A landscape with many peaks, sampled at points; each row gives a point and its height.
A climber steps from a point to the highest of its 2 nearest points, and stops where none of them is higher. Distance is the straight distance between rows; heights are no part of it.
(611): [5, 1, -14, 4, 22, -27, -2, -1, -8, -20, -6, 16, -22, 7, -3, -18, 36, 9, -21, 9]  h=62.8
(561): [30, 15, -25, 10, -13, -17, 31, -12, 18, -42, -10, 12, -5, -36, -17, -9, -1, -19, -29, 11]  h=27.3
(270): [1, -22, 21, 0, 8, -3, -39, -5, -15, -27, -4, 20, 1, 16, -17, -10, -8, 18, 9, 20]  h=60.3
(429): [-26, 8, 7, 14, -5, 7, -10, -2, 10, 1, 6, -18, -13, 4, -12, -6, -5, 11, -3, 13]  h=7.8
(177): [-1, -3, 9, -28, 14, -10, -14, -3, 31, 8, 9, -9, 14, 32, -2, 25, 9, 19, 6, 6]  h=43.6
(205): [3, -2, -15, -5, -6, -9, -1, 15, -10, -1, 17, 19, 3, 5, -7, -38, 17, 6, -27, 16]  h=53.0
(115): [-21, -24, -5, -3, -11, -7, 34, -21, 8, 55, 10, -11, 47, 31, 28, 10, -38, 41, 22, -12]  h=64.8
(463): [8, 20, 21, -12, -9, -16, -7, 3, 4, -20, -28, 2, -11, 35, -10, -5, 19, 8, 2, -20]  h=57.5
(298): [-7, 18, 3, -13, 13, -19, -1, -16, 14, -28, -23, 7, -20, 22, 11, 18, 4, 7, -14, -13]  h=50.3
(189): [-4, 3, -8, 12, 1, -12, -27, 19, -6, 8, 25, -22, 4, -31, -5, 15, -24, -4, 16, -11]  h=55.4
(720): [7, 8, -9, -22, 15, -21, -2, 6, 4, 5, 21, 16, 14, -1, 13, 17, -21, -10, -5, -14]  h=39.7
(490): [13, 36, 13, -17, 3, -8, 41, -4, -26, 28, 19, 26, 16, 22, 27, -9, 8, -16, 7, -10]  h=56.6
(498): [-15, 5, -38, 10, 11, -21, -8, -12, -8, -4, 4, 1, -29, -7, 1, 0, 26, -4, -10, 15]  h=53.5
(303): [-6, -8, 12, -20, -1, 4, 22, -32, 26, 9, 26, -22, -18, -15, -2, -9, 6, -23, -5, 0]  h=21.8
(97): [17, 12, -21, -32, -13, 4, 20, -6, 19, -4, -5, -3, 7, 7, 14, 16, 33, -12, -18, -15]  h=21.0
(390): [-12, -6, 5, 1, -16, -7, 54, -33, 2, 39, -18, -9, 37, 53, 19, 3, -13, 44, 24, -28]  h=50.6
(184): [-3, -24, 25, 7, -4, -8, -26, 25, 6, -17, -3, -21, 2, -10, 0, 8, -5, 49, -4, 11]  h=34.6
(208): [-7, -13, 25, -6, -16, 17, 40, -9, -11, 29, -18, -15, 17, 36, 19, 1, -3, 29, 23, -28]  h=40.7
(735): [-4, 26, -8, -6, -24, -3, 28, -1, -26, 30, 2, 0, 11, 29, 28, -8, 3, -6, 13, -33]  h=42.7
(255): [-11, 9, 10, -3, -22, 25, 30, -17, -6, 30, 1, -16, 11, 14, 24, -12, -14, 2, 8, -16]  h=35.6
(332): [-17, -5, 23, 16, 17, -9, 2, 23, 3, 34, 12, -7, 38, 26, 9, -1, -38, 49, 12, -14]  h=42.9
(398): [-24, 31, 26, 10, 5, 12, 13, -13, 18, 2, -15, 10, -9, 16, 23, -10, -34, 1, -16, 5]  h=27.5
(12): [10, -28, 25, -11, -5, 24, 2, -9, -12, 14, 10, -9, 15, 10, 5, -2, -4, 21, 17, 10]  h=34.2
(471): [4, -4, -7, 6, 1, 29, -32, 17, 17, 0, -7, -4, 26, 1, 8, -5, -1, 7, -17, 4]  h=40.1
(443): [-5, -28, -9, 13, 33, 21, -42, -6, 30, -26, -9, 12, 10, -5, -34, 11, 15, -21, -7, 23]  h=22.7
(630): [3, -19, 12, 13, 8, -11, -21, 31, -17, -31, -16, 22, -16, -29, -12, 0, -18, 4, -12, 12]  h=31.6
(431): [-4, 3, -5, -18, -10, -12, 6, -9, 20, 37, 12, -2, 50, 45, 21, 15, -32, 26, 15, -14]  h=54.6
(107): [14, 6, 24, -7, -7, -20, -20, -1, -14, -4, 0, 13, 3, 32, -9, -13, -2, 21, 17, 11]  h=68.3
(521): [-18, 8, 1, -2, 10, 7, -9, -10, -12, 12, -5, -22, -16, 9, 4, 38, -10, -2, 33, -25]  h=34.1
(499): [16, -8, 1, 12, 2, 29, -27, -3, -14, 19, 3, -6, 24, 16, 4, -17, 6, 8, 11, 3]  h=37.8
(864): [-20, 11, 2, -26, 0, -6, 13, -1, 24, 25, 22, -11, 25, 44, -6, 24, -13, 22, 9, -9]  h=48.9
(750): [-9, 3, 7, 18, 17, -11, -32, 26, 3, 24, 18, -15, 23, -2, 12, 9, -30, 26, 12, -3]  h=49.6
(30): [14, 10, 17, -12, -15, 20, 23, 0, -13, -12, -9, 3, -19, 3, -28, 2, 28, -10, 12, 7]  h=20.2
(476): [-1, -9, -24, -7, 4, 20, 0, 5, -41, -13, -9, 13, -12, -11, 9, 26, 1, -6, 2, -11]  h=42.2
(27): [15, 7, -40, 16, 16, -11, 46, 2, 9, -24, 1, 31, -5, -39, -21, 1, -1, -31, -33, 24]  h=23.4
(28): [10, 15, -9, -21, 10, -5, 25, 11, 1, -2, 20, 33, 15, -16, 9, -1, -13, -37, -23, -15]  h=35.0
(785): [38, -19, -7, 27, -6, 8, -27, -13, 3, -18, -14, -2, 11, -37, -2, -18, -4, -13, -2, 16]  h=54.0
(147): [-17, -12, -16, 7, 25, 32, -18, -15, -20, -16, -4, -7, -15, -11, -7, 37, -7, -10, 10, -9]  h=38.6
(78): [4, 10, 13, 2, -3, -17, -7, 19, 8, -35, -33, 34, -17, -16, 0, -4, -20, -25, -17, 1]  h=29.1
(454): [6, -22, 0, 28, -30, 18, -37, -4, 2, -8, -11, -28, -2, -33, -9, -19, 0, -12, 12, 8]  h=56.9
(154): [-13, -3, -32, -1, 14, -17, -5, 2, -25, -17, 3, 14, -26, -14, 10, 25, -1, 8, -8, 3]  h=46.9
(353): [-1, -8, 0, 20, -26, 3, -27, 6, -27, 5, -2, -17, -8, -26, 9, -9, -22, -1, 20, -9]  h=61.6
(280): [-14, 27, -20, -4, 0, -1, 4, 24, -2, 5, -18, 29, -18, -5, 11, 8, 7, -36, -9, 5]  h=32.3
(392): [0, 26, 1, 1, -37, -4, 4, 7, -16, 25, 9, -26, -2, 10, -10, 10, -5, 7, 34, -8]  h=24.9
(605): [-1, 2, -4, 1, -19, 7, 16, -39, 0, -8, 17, -4, -21, -15, -22, -32, 4, -28, -3, 11]  h=27.1
(573): [-16, 10, 27, 25, 12, -2, -7, 15, -12, 26, -1, -6, 19, 42, -2, -23, -23, 33, 15, -17]  h=36.9
(807): [-17, -6, -11, 0, 24, 14, 4, 2, 28, -17, 19, 13, 1, -20, -36, -4, -10, -39, -29, 1]  h=27.2
(164): [5, 10, 6, -15, 16, -17, 3, -11, 0, 0, -7, 6, 3, 14, 36, 20, -19, 11, -1, -15]  h=44.3
(182): [-5, -7, -2, -29, 1, 4, 29, 22, 9, 10, -8, 18, -18, 0, 17, -14, 45, -19, -26, 14]  h=21.4
(566): [30, 4, 0, -13, 2, -15, -6, -9, 21, 2, -1, 18, 4, -20, 21, 5, -2, -12, -5, 36]  h=46.0
(328): [-17, -36, 4, 16, 14, 15, -26, 19, -12, -31, 20, -22, 4, -13, -37, 2, 14, 18, -2, -16]  h=30.1
(606): [-13, 4, -26, -9, -20, 33, -8, 8, -6, -3, -3, 25, 2, 8, -26, -3, 3, -22, -7, 23]  h=40.8
(624): [15, 21, -2, -7, -6, -21, 16, 9, -26, 25, 19, 19, -6, -10, 15, -15, 11, -18, 6, 10]  h=41.8
(359): [-2, -12, -9, 16, 20, 29, -6, 2, 4, -18, -3, 1, 4, -21, 14, -6, -5, 18, -37, 10]  h=38.1
(422): [-4, 23, -37, 7, -10, 12, -5, 34, 3, 5, -8, 18, -7, -15, -33, 10, 9, -44, 1, 13]  h=36.5
(668): [-26, 27, 12, 19, -3, -11, 0, 0, 0, 23, -5, 3, 4, 34, 19, -21, -31, 28, 0, 2]  h=31.8
(451): [11, 24, 14, 1, -26, 26, 15, -8, -6, 8, 0, -33, -6, 8, -27, 7, 18, 3, 27, -6]  h=21.1
(8): [37, 11, -28, -22, 0, -18, 25, -10, 6, -27, -6, 15, 4, -12, 5, 22, 27, -21, -12, -11]  h=24.5
(523): [-13, -24, -27, -5, 13, 24, -5, -12, 32, -20, -3, 12, -1, -16, -13, 5, 9, -27, -32, 19]  h=24.8
(509): [24, 21, 22, -7, -5, -10, -4, 3, 13, 5, -30, 0, 4, 27, 23, -17, 27, -12, 2, -26]  h=50.0
(834): [0, -5, 2, -13, 10, -6, 23, 11, -5, 1, -16, 33, -21, -12, 27, -12, 26, -44, -20, -6]  h=26.3
(663): [-44, -7, 22, 14, -13, 10, -8, -16, 21, 18, 7, -38, -7, 11, -6, -14, -19, 5, 12, -9]  h=10.1
(814): [-22, 12, -21, -1, -12, 16, -7, 5, -24, 12, 12, 16, 7, 35, -6, -26, 9, 8, -10, 11]  h=46.4
(174): [-15, -28, -1, 21, 8, 1, -38, 40, -3, -13, 6, -22, 5, -8, -12, -5, 21, 31, -10, 1]  h=32.2
(701): [-33, -7, 21, -11, -4, -24, 10, -22, 25, 20, 15, -34, -32, -2, 8, 2, -12, -3, 11, -7]  h=15.2
(575): [25, -7, 6, 9, 2, 9, 15, -5, -31, -24, -4, -7, -24, -23, -22, 3, 25, 2, 13, -3]  h=23.9
(336): [47, -10, -14, 0, -15, -11, -13, 5, 0, -14, -8, 8, 11, -31, -10, 2, 9, -13, 8, 17]  h=50.8
(714): [-1, -22, -5, 14, -5, 1, -17, 8, -2, -41, -11, -11, -18, -37, -25, 20, -5, 14, -3, 18]  h=33.9
(240): [-2, -15, -28, 32, 22, 15, -5, 3, -3, -23, -5, -7, -13, -41, -9, 5, 6, 1, -21, 11]  h=36.0
(254): [39, 6, -2, -15, 7, -26, 24, -23, -17, -7, 17, 14, -6, -18, 6, -2, 23, -17, 6, 4]  h=31.5
(269): [-4, -26, 25, -7, 15, -15, -24, 6, 18, 1, 5, -30, 2, 9, 1, 15, 7, 23, 15, -14]  h=38.7
(607): [21, -20, -6, -16, -8, 13, 8, -10, 3, -10, -17, -8, -4, -8, 30, 1, 22, 4, -16, -6]  h=18.2
(539): [-30, -16, 7, 11, -3, -3, -11, 1, 10, 5, 24, -19, -25, -33, -14, -6, 1, 5, -1, 41]  h=5.8
(333): [0, -27, 34, 1, 0, 4, 13, -21, -20, 39, -8, -13, 14, 30, 17, -1, -8, 37, 45, -2]  h=31.4
(710): [20, -6, 7, 14, 6, 1, -15, -5, -22, -21, 16, -9, 1, -10, -36, -9, 5, 6, 11, -13]  h=27.0
(230): [27, 18, 7, -2, 6, -19, -21, 8, 25, 20, -5, 6, 15, 8, 23, -14, 9, -5, -3, 8]  h=43.9
(268): [9, -7, 7, 20, 3, -4, 12, -18, 9, -28, -1, -1, -24, -35, -24, -26, -4, -23, -16, 10]  h=31.7
(796): [5, 18, 8, -10, 28, 20, 21, 7, 20, -7, 9, 23, 4, -9, -20, 4, -4, -39, -18, -4]  h=30.5
(172): [-7, 27, 2, -6, -28, -16, -2, 18, -9, 17, -18, -17, -18, 3, 13, 33, -17, -3, 33, -21]  h=29.3

Where does a climber stop that starts at each point below?
(429) -> (268)
(398) -> (353)
(451) -> (611)
(78) -> (611)
(807) -> (463)

Call two points neighbours if one is among the 2 nearest of the other. Go from one point of each pair to the other, from neighbour to neighbour, staying as high as possible. Name the lowest point that can't be avoided.
(611), (115) -> (78)
(115), (471) -> (333)
(107), (353) -> (230)
(490), (115) -> (255)
